Each row is a point on a landscape with many valleys, with its height.
From any point a ball rolls to the lowest of the 2 points nearest to it. It stops when none of these is lower. Distance is the straight distance between rows; heights are no part of it.
j542: [  2  21   3  28  -2   6 -15  -1   4   3  -1  16 -10  -2 -11   9   2  12
   6   4   9   5   1  10  -2 -24   6 -13   0  -4 -10  -5]  height 2.27
j718: [  4  -3  12  10  -4 -10   8   5   2 -10   0  14 -12   2  -5 -15  -9  17
  -7 -13   4   3  -3 -10   2  16  17  -9  -8   7   1  -5]  height 4.77
j912: [  5 -14  14   8   5  12 -16  -4   9   2  11  -3  15  12   0   8  -4 -12
   9  -5  -7 -14  14   0   9 -10 -15  14   1 -12  -6   8]  height 6.88
j877: [  9 -17   8   2  -3  22  -6 -10  -7   1  11   7  25  18   9  -1  -1  -6
  20  -3   2   2  12   2   0   1 -18  20   9 -13  -5  -5]  height 6.98
j223: [  4   5  12  -3   1 -10  -1   7  -8   6  -3  -2 -16   2  16   2  -4  26
  -4   7 -20  -6   2  -3  23  -2  -4   5 -12  -1   3  -6]  height 2.88
j292: [ 14   5   6 -13  -9  -1   3   7 -16   6   1   5   5   3  -8 -10  -6  -4
 -15  17   8  -8 -13 -12  -4  14  -6 -12 -10  11  12 -12]  height 6.94
j879: [  0   7 -12  21  21 -11  -8 -13  -9 -17   6   2   1  -3 -21   2   8   0
   7  -7  -3  -2   7  16  11 -11 -14  -7  -8  -2  -4   9]  height 6.51
j873: [ -8  -6 -17  -3   1  12  13   1  -4  10   3 -21  18   8  -8   9 -16  -5
   2  17   9  10  -4  -6   6 -11   1   6  -3  23   3   5]  height 4.73
j312: [-10 -13   6   6   4   6   4  -7   3  12  -2  -7  14   8  -6  -6 -13  -6
  -6   5   6 -11   6 -23  16   0  22   5  -5   8   7   3]  height 6.10
j817: [  2  -6   7  13  12 -33  -1 -17  10  -5 -13   9 -11  -1   4  -6   1  -8
  14  -7   0  -8   3   6  -1  10  -7 -12  10 -34 -11  10]  height 6.08
j20: [ -7   4  -1  -6   6   3  -8   2   1  -8  11  -8  -8 -14  -2   7   1 -16
  -6 -10 -19  -5  -6  -7  16  -4  -8  10  -3  -1   1  17]  height 1.90
j389: [  0  11  -2  -7  -6  24 -10  -2  -3  11   5 -15  -8 -15   2  20   5  -6
   0   7 -16   6  -1   4  15 -10  -3  13   4  -6  -6  -4]  height 5.13
j579: [  8  -6  15  10   5 -13  18  -4   1 -15 -17  -1 -13  -4   0 -12 -10  12
   2 -18  13   0  -6  -4  -6  20  19 -11   3   9   3 -19]  height 5.20
j258: [ -6 -17  -1   3   1   9   8   3 -13  11  -7  -8  17   8   7  -5 -12  -3
 -11  -8   0  -4  -1 -15  23  10   7   8   6   5   5  -4]  height 5.85
j540: [ -6   3  -4 -14  -1   7  -2   2  -6 -18   8   7  10   5   6  -7   1  -4
   9  -5   5  -6   1   6  -8  -6 -21  -6 -16   4   8  14]  height 4.74
j204: [ 22 -17  23  14   1  -9  -5  -1  13  -6   0  -2  12  15 -11  -7  -4 -14
  -4  -9  17 -12   0  -1  -2  11  -7   1  16  -4  -6 -20]  height 7.48
j377: [  8   4   7  -8   8 -19   5   1  10  -4 -14  -2 -25  -1  14  -1   4   6
   5  -1  -5  -8  -4   7  -6   9   3  -2   8  -5  -5 -12]  height 4.03
j305: [ -5  -4 -22  11   9   7   1   9 -22   3  -3 -15   9  -1  -4  11  -4   2
   0  -6   3   7  -1   3  18  -7 -10   2   9   9  -4   4]  height 6.35
j645: [  1   1   2  -6   4   8   2  -8  -9 -15  -7  -4  -4  -6   9   2  12  -4
  11 -14 -12   3  -4  12  -5   9  -5   3   1  -6  -4   5]  height 4.76
j197: [ -8   1 -10 -12 -16   1  11  25   2 -14   4   0   4  -9   1   3  -1  11
  -4 -14  -4   0  -8  14  -2  -6  -4  -8 -13  22  10   7]  height 6.39
j435: [  9 -13   0 -12   9   4  17 -12 -16 -11   2  -2   9  18  11 -10 -15  -4
   4  -4   0  13   7   0  -8  15  -5   5   7   7   5  12]  height 3.57
j459: [ -1  -9  -8   1  12 -18  18  -7  -1 -13  -6   2 -11   3  -1 -13   7   5
   0  -5  10  17   3   1 -23  20  16  -9   7  13   4  -1]  height 6.11
j78: [  0 -12  20  -9  -6  -6 -11  -1  30   4 -12  -5  -4  -8   6  -6   0 -10
  -1 -17  13 -31   7   2   0   0  17   3  16  -8  -3   1]  height 3.45
j715: [ -3  -3   0 -19  -3  12  17 -14  -9 -20   1  -7  -4   3   7 -12   0  18
  15  11   3  19   9  -1 -22   1   0  -3 -18   6   4  19]  height 4.54
j163: [  0  -9 -15  12  -2  10  -4   5 -25 -16 -11   8  25  -1  -2   9  18   3
   1 -20  -4   4  -8   6  -3   8  -1  -8   3 -12  -4  10]  height 6.60
j759: [  6  -9   9   5  19 -22  13 -10   5 -15 -13  -8 -15   4  -2 -16  -2   6
   5  -9  19  -4  10  10  -8   8   9  -7  -1  13   1  -5]  height 5.62
j526: [  4  -6  -4  -9  14 -19   7   2  11   1  -1   0   2   9   8   3 -14 -18
   0   0   2  -6  -9   2  12  -2 -12   8   9  24  -1 -11]  height 4.39
j489: [ 10  -5   9  12   9 -12  -9  -9  29   3  -6   4  -4  11  -1   5  -5 -13
   7   7   9  -8   5  -5   4 -11   1   5  17  -6 -17  -6]  height 2.46
j370: [ -7  14  -1  -6  -2  10  -8  -6  -3  20  -6  -7 -11  -8  13  12   3  -3
   5   7  -9 -13   3 -12  18 -14   6  11  16 -19 -11  -5]  height 5.33
j888: [ -6   1   0  -7 -14  20  -3   6   3   5  15   1  10   8   7   8  -2   7
   6  22  -2  12   4  -9  -5 -15  -8   7 -15   2 -11  -2]  height 4.18
j67: [  3  -4 -17  -2  12   5   3 -13 -12  -8   7  -4   8   7 -15   5  11  -8
   1  18   7  22   2  14 -16 -11 -25 -10  -5   7  -3  11]  height 7.83
j98: [-15   1  -4  -7   9  -4  11  -3   9 -11   2  -3  -9  12  10  -8  -5   9
  12  -2   6   5   9  -2  -4  -9   2   4  -7  16  -2   8]  height 4.98
j66: [-18   7 -14  -2   0   5   2   1  -2  20  -9 -14  -6  -7   9   3   8   5
  -4   7  -4   6   3  -8  11 -14  17   6   7  -4  -3  -5]  height 5.53
j697: [ 18  -8  19   7   2 -13   3  -7  13   8 -12 -10  10  11  -7  -5 -14 -15
  -8   5  21 -16 -10 -12  10  12   5   5  16  12   2 -21]  height 7.64
j314: [ -5  -4 -11   5  10   1  -5  -7  -9  -1  -2  -6   8  -5  15   8  -9 -11
  -1 -14  -9   3   1  -4  25  -1  -7  15  28 -27  -5  11]  height 6.63
j165: [-15   1   7 -17 -11  13 -17   5  18   9   8   3   6   9   1 -12   7  -2
   0   3  -5 -23  13   1  -8  -6  -4  10  -8  -6   5  13]  height 8.16
j951: [ -2 -18  -9  -4 -12   4  14  22 -17  -8  -2  -7  20  12  -1 -12   5  12
  -5 -17  11  -6  -1   0   1  10   5  -7   2  21   3  -3]  height 6.20
j102: [  6  -4  -6  -7 -20  20  15  20 -11 -10  11 -13  13 -16  -3   7  -3  17
 -10  -5  -2   6  -5  14   6  -4   6 -13 -20   8  13   4]  height 6.76
j227: [ -7  16  11   1 -11  14 -14 -13  12  28   0   1  -6  -8  -6  -3  -5  -7
   1  14  -2 -15   7  -4   4 -12  15   6  -1  -8   6   1]  height 6.44
j338: [ -5  11   0  11  -7   1 -18   4  -4  12  -4  14 -10  -5  -6  -3   7   0
   5   1  -7 -16  -4  -1  11  -9   0 -16   6 -22  -4   6]  height 2.16
j492: [  6  -5  -4 -10 -17  22  14  14 -22 -12   2  -8  21   1  10  12  -7  16
  10  -4   2   8  -9   7   4  -2 -10  -8 -15  10   2  -4]  height 6.77
j528: [-18   1   6   2  -7  15  -7  -8  17  21  -3  -2   6   4  -3  -3  -7  -4
   1   8   6 -20   7 -15   7 -16  29  12   0   3   1   4]  height 6.30
j353: [ 20 -14 -10 -21  -4  -6  17   5 -22  -4  12   1   6   5   3   1   5  12
  -7  14  -1  11  -5   1  -8  15 -12  -4  -9  15  11  12]  height 7.45
j847: [ -2  17   1  12 -20  -9   1  27   1  -7   4   9   4  -1 -18 -16   2  19
 -14 -14  23   1 -13  -4 -12   0   4 -18  -1   9   1 -17]  height 2.89
j625: [  5 -19  -2   7   4  -6   5  -4 -12  -9   6  -5   8   3  -4   3  12   2
 -10  -7  -5   5   9  -3  -5  13   6   5  -2  -4   5  17]  height 7.01
j798: [ -5  -5  -6   3  12 -13   1   0   9  -6   9   0  -5 -11  -8   4  -2 -30
 -15 -10 -14   4   0 -10   4  11  -3   7  -4  -6   9  21]  height 2.61
j487: [ 18   0  11 -13 -18   7   6   5  -3  19   3 -15   6  -8   4  12  12   6
 -14  12 -11   7  -8   8  -7  12   0   8   1  12   5 -21]  height 4.53
j952: [-15  -9 -23   7  15 -22  13 -16  -4  -9 -12   1  -2   4   4  -6  18   1
   7  -9   2  11   6   8 -12  11  12  -3   9  -5  -7  10]  height 5.98
j74: [  1   6  -5 -12 -10  17   1   4  -2 -13  12 -27  -4 -18 -14  11  11  -4
  -8   2  -8  16   2  21  -9  -9  -5   2 -11   9   9  22]  height 8.53
j792: [ -1  -4  16 -11 -10   7  -5 -12  21  17   9   2   7   5   7   4   5  -5
   7  10 -13  -1   3  -4  -9  12   0  22  -3  -5   1  -7]  height 7.98
j210: [  3   7  13  -7  -8  14  -7   0   5  13   9  -7   9   6   7  15  -9  13
   6  14  -9   4  -4  -4  12 -17  -1  15 -14   9  -4  -7]  height 3.97
j182: [  4   8   8  -9  -4 -14   1  11   1   5 -22   0 -21   3  23  -9  15  20
   2   0   2 -10   1  13  -3  -5   4   2   8  -5  -9 -19]  height 3.62
j732: [ -6  17  -3   4  13 -23  -8 -14  -2  -8  -5   8 -28 -10   0 -17   3   3
   8  -3  -7 -14   4   8  10   4 -10  -9  -6 -22   3  22]  height 6.07
j577: [ -4  -6  -3  -3  12 -18  -2  -3  29   0 -17  -9 -13  -6   0  -2   7 -13
  -2  -4  24 -11   3   7 -17 -10  12   1  19  14  -7  -8]  height 3.50
j839: [  0  -1   3 -11  14   6  12 -11   9   3  -1 -14   2   6   7   3 -19 -22
   7   4  -4   2  -2  -2   8  -4  -8  15   3  23  -2  -1]  height 4.48
j193: [  9  10   5   3  -2   4  10   2  -3   4   1  -3 -12 -19  -9  17  -3   4
 -12   4 -14  22  -6   3   1   4  12  -1 -10   7   8 -11]  height 8.80
j430: [ 10  10   1  17 -12   7 -15  15   7   4   8   7   7  -7 -22  11  -2   8
 -14  24   4  22  -3   4  -6 -17  -4 -15 -12  -1   4 -13]  height 3.21
j153: [ -6  10   1   0  18  -1   5 -17  13  -3  -6  -7 -24   0  -1   4  -4   1
  11   7   9   5  10   0  -7 -16   7   4  -1   6  -4   1]  height 4.67
j571: [  2 -11  -9   7  -1   7   7  14 -17   0  -5  -4  18   5   2   3  -8  -3
  -6 -12  10   7 -14 -10  11  11   2  -5  20   7  -9 -20]  height 5.52
j242: [  9  -2  13  -4  -1  -5  -1 -21  19  15  -8 -12  12  11   4  -2  -6 -15
   6  10  12 -14  -1 -13   0   7  10  17  10   3   2 -20]  height 7.74
j664: [ 24  -3  16  -5 -15   6   6   8 -15  -6   9   1   8   5 -12  -7   0  10
 -12   2  12  -1  -8 -10  -9  15  -6 -10  -5   4   3 -15]  height 6.79
j892: [-12   9  -6  11   8  -5  -4 -18  14 -19  -4   4 -11 -16  -7  -3   9 -15
  11  -9 -17   1   1   2 -11  14  -1  -2   5 -26  -8  25]  height 5.51
j622: [ 10  -8  13 -17  -4  19 -11  -5   9  -9  10   1  11  -3  -6   2  20 -14
  -2  -4  -6   4   4  17 -29   5 -15   1  -5   1  -1   9]  height 8.11
j465: [ 12   4   5  12   5 -13 -16  -2  26  16  -9   3 -18  -5  -1  14   1   2
   3  12  -1  -1   5   2  -5 -23  11   4  17  -8 -14 -14]  height 2.07
j417: [ -3  -1  -1   3   2 -16  -8  10  16   9   8   9  -2   2  -4   5  -3 -16
  -9   8 -11   1  -7 -14   2   5   1  -4   2  -2  -4  -7]  height 3.88
j289: [  2   8   7 -30   1  10   8  -9  -2  -5   5  -2 -11 -14  -4 -11 -10   0
 -10  13  -1   2  -6   3 -17  11  -1 -10 -26   9  19  13]  height 5.41
j100: [ -7   1   9 -16  -9  19 -15 -17  25  13  12  -2   6   5   9  -2   8  -8
  16   1  -5 -20  15   1   0  -4  -7  29  -2  -7  -3   5]  height 8.07
j557: [  0   1  -6  17  18  -7  -5 -11   3 -21   2   5  -1   3  -4  -3 -11  -7
  12 -14   0 -13  10   6  20 -12 -16   4   6  -1  -5  18]  height 6.49
j15: [  2   3   9 -19  -2  19  18 -14  -1  -3   0  -4  -6 -10  -2 -16  -7   9
   2  14   1  20   5   0 -25   6  13  -1 -15  10   9   8]  height 4.97
j147: [ -8  -7 -11   5   9 -21   4   2  12   1   3   7   2   3 -26 -10   3 -21
  -9  15  15   7   3  -5 -19   5  -2 -12 -10  17   9   3]  height 3.13
j624: [-30   8 -32   4   2  -5   6   7 -12  12   1  -6  -4 -12   7   8   0  15
  -2  -5  -3   8  -5  -6  15  -8   9   2   4   7  -6  -6]  height 5.76
j221: [-14  -8  -2  -7   3 -14  -3   7  17   5  -1   2  -3 -15   2   9   4 -25
 -13 -10  -8  -8  -7 -10   4   8   6   0   8 -13   2   3]  height 3.33
j705: [ -1  -7  23  -6 -10  -8  -3 -13  18  23   3  -2  15  13   4  -5  -8 -10
  -5   9  -9 -16  -5 -13  11  14  11  20  -4  -2  13 -12]  height 7.85
j177: [  9   9  17   2   9  -6   0  -5  15   4  -4   3 -16   4   4  -5  -3   8
   4   8  -2   0   0   2  -6  -6   4   1  -5   5  -2 -12]  height 4.41
j427: [ 17   1  18 -16 -16  -2   5   9   5  13   1 -10   1   2   8   4  -7  13
 -13   7 -12 -10  -9   5   7   7   6  10 -10  25  10 -16]  height 4.10
j693: [ -9  -1  -5 -22 -13   0  -3  26  10 -10  10   0   3   2  14   5   8  13
  -8  -6 -12   3   5  15 -13 -10  -4   4 -12   9   9  13]  height 6.06
j152: [-10  10  -9 -14  -6  12 -12   6 -14  17   2   9  -2  -3   5   0   8  -7
  -4  20  -6  -2  -7  -6  -4   6  -8  -8  -6 -15   1  -7]  height 7.26
j709: [-12  -7  -5 -16 -22   0  10  26  -5   0   3  -4   9  12  12 -11  10  12
 -13  -9  11  -3  -3  -8 -11  11   6  -1   1  17   0  -6]  height 5.77
j669: [ -5  -3  -8  19  16 -16  14  -9  -4 -15  11   5  -7   1   2   2  -7   6
   3 -10 -18  22   3  -7   9   9   3   4  -8   0  -4   4]  height 4.33
j858: [  3  12  11   7   3   3 -12   0  16  27  -1  -2 -16 -10 -15  10  -4  -2
 -17  17  -6  -4   0  -2   4 -15  19   6   0   2   7  -5]  height 6.58
j895: [-15   1  -5 -10  -4  -2   4  16  12  -6   0   7   0  13  14  -9  -1   9
   3  -3   8  -1  -4  -7 -13  -2   5   0  -1  19  -3  -4]  height 5.34
j983: [ -5  -6   7  10   5   5 -10  -6   1  -1   1   5   3   5   9   4   2  -9
   9  -7 -12  -4   4  -6  12   0  -8   8   6 -32  -6  15]  height 6.78
j581: [ -7  16  -3  21  -6 -16  -7  10   6   0  -3  18  -9  -1 -14 -14   8  12
   1 -13  24  -8  -2  -1  -4  -5  15 -21   6   3  -7 -12]  height 2.15
j257: [  0   9  -4 -24   2  -4   4   7  -9 -11   7   9  -3  -7  -7  -8  -3  -9
  -7   3   5  -5  -6   5 -10   8 -20 -12 -23   9  17   7]  height 5.12
j864: [-21  10 -31   5   4  -1   8   7 -24  -3  -3   1   4  -9  -2  -2   8  14
   5 -19   4   0  -5   4  10   0   9  -9  -2   7  -2  -1]  height 6.05
j97: [ -9  -1  -9   6  11 -16   5 -19   3  -2 -20  -8 -13  -7  11   0  13   5
   6   0  -3   3  11   2  -4  -2  11   2  13 -25  -6  13]  height 5.69
j996: [ -8  16  -1 -13  -7  19 -12  11   4  -4   8  -6  -6 -12  -8   2  12  -8
  -6   2 -13   5   5  13 -10  -9  -9   6 -13  -3   7  22]  height 8.40
j87: [ 11 -13 -16  -8   3   2  11  -6 -20 -16  10  -5  11   5  -7   7   8  -1
  -2   8   4  24   0   9 -16  10 -16  -4   1   9   7  18]  height 7.66
j562: [  6   3   3  -6 -14  23  -5  14  -4  14   1  -5   8 -12   1  17   6  -4
  -1   3  -7   5 -12   7  -1  -4   0   1   2   5  -6 -19]  height 4.87
j925: [ -4  -4  12  -5   0  -6  -6  -1  42   2  -8   5  -8   4   3  -1  -8 -11
   1  -3  11 -16   1  -7  -8 -13  15   8  16   5  -8 -11]  height 2.93
j63: [  2   6  15 -13 -24  18  -7  10   9  16   5  -3  13   2   2   5  -4  17
  -5  11   0 -10  -4   8  13 -10   6  10 -12  17   5 -16]  height 3.69
j990: [  7   2   2   6  -4   4  14  -4 -11   1  -5  -2  -8  -9   1   9   0  11
   0   6   0  25 -15  -2  -9   6   7  -6   2   5  -7 -22]  height 8.91
j491: [  5  -7   0  -5  -1  11 -10  -4   0  -4   7  -7  17  -2 -14  14  17 -17
  -6   8   1  21   1  12 -25  -8 -18  -7  -2   7   2   6]  height 7.97
j299: [  3   8  -6   1  -1  10  17  -9  -3 -11   8 -12  -7 -25 -19  13  -4   0
  -5   3  -5  25  -1  10   1  -8   0  -5 -18  16   8   8]  height 8.67
j604: [ 18 -13   4   0  -6  -2   5  11 -18  -8  -4  -6   6   6  -4  -8  10   4
 -11 -11  15 -13   1   4  -1  10   0 -11  -1   6   6 -10]  height 6.55
j261: [  3  12   7   9  -9  -5 -19   3  15  21 -11  15 -17  -5   2   0   4  -4
   5   7  -2 -15   0   4  -7 -11   5  -7  22 -23  -9  -7]  height 1.49
j191: [  3  -1  -8  -5  -3  26   6  -2 -13  15  -3 -15  22   4  -6   7 -23  -1
   7   9  11   2 -10 -11  14  -1   1   3   0  16   2 -13]  height 4.96
j133: [ -8   0  -5  16  -4 -18  -6  11  12   5  -7  14  -4   5   2  -5   1   8
   6  -5  21 -12  -4 -12   3 -12  10  -7  24  -6 -18 -19]  height 1.40
j301: [  1   7  -8  17   7 -17 -10   2   9  12   8   9  -5   6 -16   2   4  -5
  -7  21  -1  11   5 -10  -8  -6  -5  -6  -4  -3  -1  -3]  height 4.27
j309: [  4  18  -2  -6   2   3  10  -2 -21  -4   0   1 -17  -6  12  10  -9  15
   3   0 -19  10  -8   3  23   1 -11  -4 -14   2   3  -9]  height 2.36
j336: [-10   9 -16   0  14   1   3 -15  -6 -23 -11  -7  -8 -20   5   1  14 -15
   9 -23  -7   2  -7  10  -5  13   0   2   9 -13  -7  18]  height 5.11
j198: [  1   0  18   5   7 -17   1  -2  11 -10  -5  18 -18  -1   5 -11 -11  -1
   1 -11  -9 -11  -7  -7   8  20   4 -11  -7  -9   1   3]  height 4.28
j290: [  0  -9  15  -2  -4  11  -2  -5   7  -6 -20 -12   1 -13   7  -9  11  -7
   7 -22  16 -22   6   8  -7  11  17  -4  12  -7  -6  -3]  height 3.96
j323: [  0   6  -7  21   6 -11 -11   7   7  14   0  -1 -15 -15 -18  10  -1   3
 -15   3   0   3   1   0  15 -11  12  -4  -2   4   6 -13]  height 6.75
j159: [  3  14   7  21   6  12 -10  -3   6  -6   7  15 -13  -5 -11  17  -9   6
  16  -7  -7   6  -1   2   8 -22  -4  -8  -5  -3  -9   0]  height 1.86
j745: [  3  12  -4  20 -18  14 -22  22   1   4   0  12   6  -4 -15  10   7  14
  -5   8   5   9   1  15  -7 -25  -4 -10  -4  -5  -3  -8]  height 2.76
j736: [  1 -10   7   6  15 -19  -8  -9  11 -15  -5  14  -3   3   0  -7  -9 -19
   9 -15   9 -15   6   1   3   2  -9  -4   8 -15  -3  15]  height 6.29
j920: [ -4 -18   0  22   1  10  -5  -1 -12 -16  -5   2  24   6  -5   6  15  -1
   6 -18  -4   5  10   4  -3   4   4   5   3 -13  -1  23]  height 6.80
j464: [ -2   2 -16   9   0   2   2  10 -16 -12 -12  -3   8  -6  -5   5  25  15
   0 -17  -1   2  -1  17  -5  -2   3 -11   0   1  -1   2]  height 6.36
j206: [ 10   1  14   1   0  -7  13  -6 -10  -9   0   7 -18   8  14  -9  -8  26
   4   3 -18   2   3  -5   9  11   9   0 -18  -8   1   0]  height 3.36
j846: [-11  11   0  18   8 -17  -1 -14   2   2  -5  11 -23  -9  -8 -10   0  -9
  14  -4 -10 -12   3  -4  -2   6  -1 -11   4 -35  -2  25]  height 5.84
j704: [-11   2  -6  -4  -8 -14 -11   6  -3  12 -19  14 -10   0  14 -10   9   7
  -4   5   6 -27  -4  -5  13  -3   0  -7  13 -26  -6   0]  height 2.75
j145: [  4   1   0  -3   6  -1  -6   2  -5  -9   7  10   1   7   4   1   2  -3
  10   7  -4   5  -3   3  -9   2 -17  -5  -8  -6  -4   3]  height 4.40
j731: [  2  -8   2  -9  11  10  18  -8  -2  -1   2  -1  14  13  12  -1 -31 -19
   5  -5   0  11   1 -10   0  10  -1  10  10  13   0  -3]  height 4.12
j627: [ -8  -4  -2   6   3  -3  -3 -17   4  16 -11 -13 -11 -10   8  10   7  -9
   2   0   1  -8   8 -10  13 -11  17   9  19 -29 -12   6]  height 5.49
j722: [  4  -7   0  -7   8 -16   9   4  17   4 -10 -14  -4   0   0   2   6 -15
  -8   4   9 -10  -4   5  -9   0  -3   4  16  18  -2 -14]  height 3.95
j262: [ -3   9   2  -4 -13   6 -14  10  -2  20   7   6   5   4  -7  -1  13  -2
  -9  17  -7   6   1   3 -22   3   2  -2   3 -13   2  -2]  height 7.44
j641: [ -4   1   3  -4  -4  -3  -6  -2  -7   6 -18  -2 -11   4  18 -10  13  11
   8   0   1 -18  13   6   4  -7   0  -4   2 -19   0   2]  height 3.18
j482: [ 13  -8   6   6  -8  21  10   7 -20   2  -1 -11  24   9  -6   2 -17   5
  -3  -5  19   5 -12 -13   9  12  -1   1   7  17  -4 -27]  height 5.22
j490: [ -3  16  -1   9   4   6  -8   0   9 -11   7  -2 -13 -15 -10  13  -2  -2
  -2  -5  -9  -2   5   1  22 -20   1   7  -1   3  -2  13]  height 1.25
j340: [ -2  11 -10  30  13 -23 -14   5   2   5  12   7 -11 -15 -15  10   3  20
  -3  -2  -5   7   4   7  18 -20   2  -3  -2   8 -11 -13]  height 6.92
j717: [  5   9  -2  -7  -1   2   9  -6 -32  -6  -1   2 -14 -16   2   2  -3  12
  -4  -2 -11   5  -7  -4  13  17  -2 -10 -18  -7   9   4]  height 2.87
j488: [ -9  17  10 -16 -22  13 -18  12  11   8  13  14   1  -3  -2  -9   2   1
  -2  10 -10  -2   3  12 -18 -13  -9   4 -19  -7   8  13]  height 8.28
j758: [ -7  -7 -11  -9  -2  12  10  13 -16  -2   7 -11  10  10  16   9  -9   5
   9  -9  -8   6  -9   4  17  -7 -15   3   2  14  -4   3]  height 6.54
j534: [  3   9  -7   7  20 -27  -4 -12 -11  -1   1   4 -17  -6 -13 -10  14  -4
  -1   3   1  -7  12  12   1   1 -11  -7 -10  -3   6   5]  height 6.28
j505: [  0   8  -4 -16  -8  -3  -8   8 -19  11   5  12   4   9   3 -14   1  -6
  -7  16  -3 -16 -13  -9   7   6 -19  -4 -13  -8   8  -2]  height 7.11
j466: [ -5   4 -15  -3 -16  20   6  13   2   6  11 -10  21   7   3   6 -12   6
   6  22  15  16  -8  -9  -3 -20  -2  -2  -8  14  -4  -5]  height 4.45
j226: [  7 -21   1   6   1  17  -6  -4 -10  -4   1   8  34  26  10 -10 -12  -8
   8 -12  14   3  10  -6  -3   9  -7   9  19  -8  -2  -1]  height 7.13
j148: [  5  -7  -8   7  15  -5  14  -9 -18 -13  13   6   3   2   5   0 -22   7
  -2 -17 -16  16  -2  -6  27  20  -6   3  -4   3  14  13]  height 4.83
j591: [ -8  13   0   8 -14  -3 -14  21  11  13  -1  14  -5   4   9   1   8  10
  -2   1   5  -4  -8  -8  -7  -9   8  -3  19 -12 -14 -18]  height 0.65
j677: [  3 -11   0  -6   7  15  21 -13 -21 -10   2   1  11  18   5 -13  -8  13
  13   9  12  15  13  -5 -18   8  -2   2  -7   4   4  19]  height 4.09
j890: [  1   0   8  14  12 -15  10 -16  -5 -15   4  14 -17   2   2 -10  -8   6
   3 -10 -13   3   3 -10  10  21   4  -5 -11 -13   2  14]  height 3.87
j520: [ 21 -16  19   7   3  -3   1  -5  -6 -10   0   7  18  25   6  -9 -15  -5
   3  -7   6  -1   2   0  -2  13  -9   6  13  -5  -4  -9]  height 7.31
j211: [ -7  -5  -9  10   8  -9   0  -7   5   2  -1   7   0  11  -8  -8   8 -12
  -4  14  13   7   7  -5 -21   2   3  -6  -1  -5   0   0]  height 3.86
j474: [ 12  -8   4 -11  -7  -2 -14   0   7  20   1  -6   7  -6  -8   4  16 -23
  -9  15  -5  -5  -1   3 -11   8  -1   1   5  -8   3 -13]  height 7.63
j121: [ -2  -1 -17   8  14  16  -4 -11 -16   1  -2 -16  14  -1  -1  10  -6 -20
   3  -4   5   0   8   2  18 -11 -13  13  22  -9   0   7]  height 6.50
j171: [ 14 -14  -5  -6   0 -21  11  -1 -13   0   8   2  -5   7  -2  -3   9  12
 -16   8  -6   4   5 -10  -7  19   6   0  -4  -3  15  14]  height 7.21
j881: [  5  -7 -20  12   8  -1  13   2 -31 -11  13  15  14  -2  -3   1 -20  12
   0 -14  -3  16  -9   0  13  17 -10  -6  -3   7   7   3]  height 5.30
j741: [ -8   7   7 -18 -14  -4  -9  23  20  -5   2  10  -1   6  16  -7   1   0
   0  -2   1  -4  -1   7 -26 -12  -1   4  -3  15   1  -4]  height 5.68

For each start below, name the point where the ball stops.
j299 -> j305
j242 -> j305
j67 -> j370
j312 -> j63

Call two points neighbours if one is among the 2 nearest of the other. Go from one point of each pair to the other, from neighbour to neighbour, staying as low as possible. Name the highest point that can't be avoided.
j591 and j435 -> j839
j305 and j261 -> j492
j63 and j591 -> j459
j890 and j490 -> j340
j890 and j435 -> j718
j490 and j147 -> j301
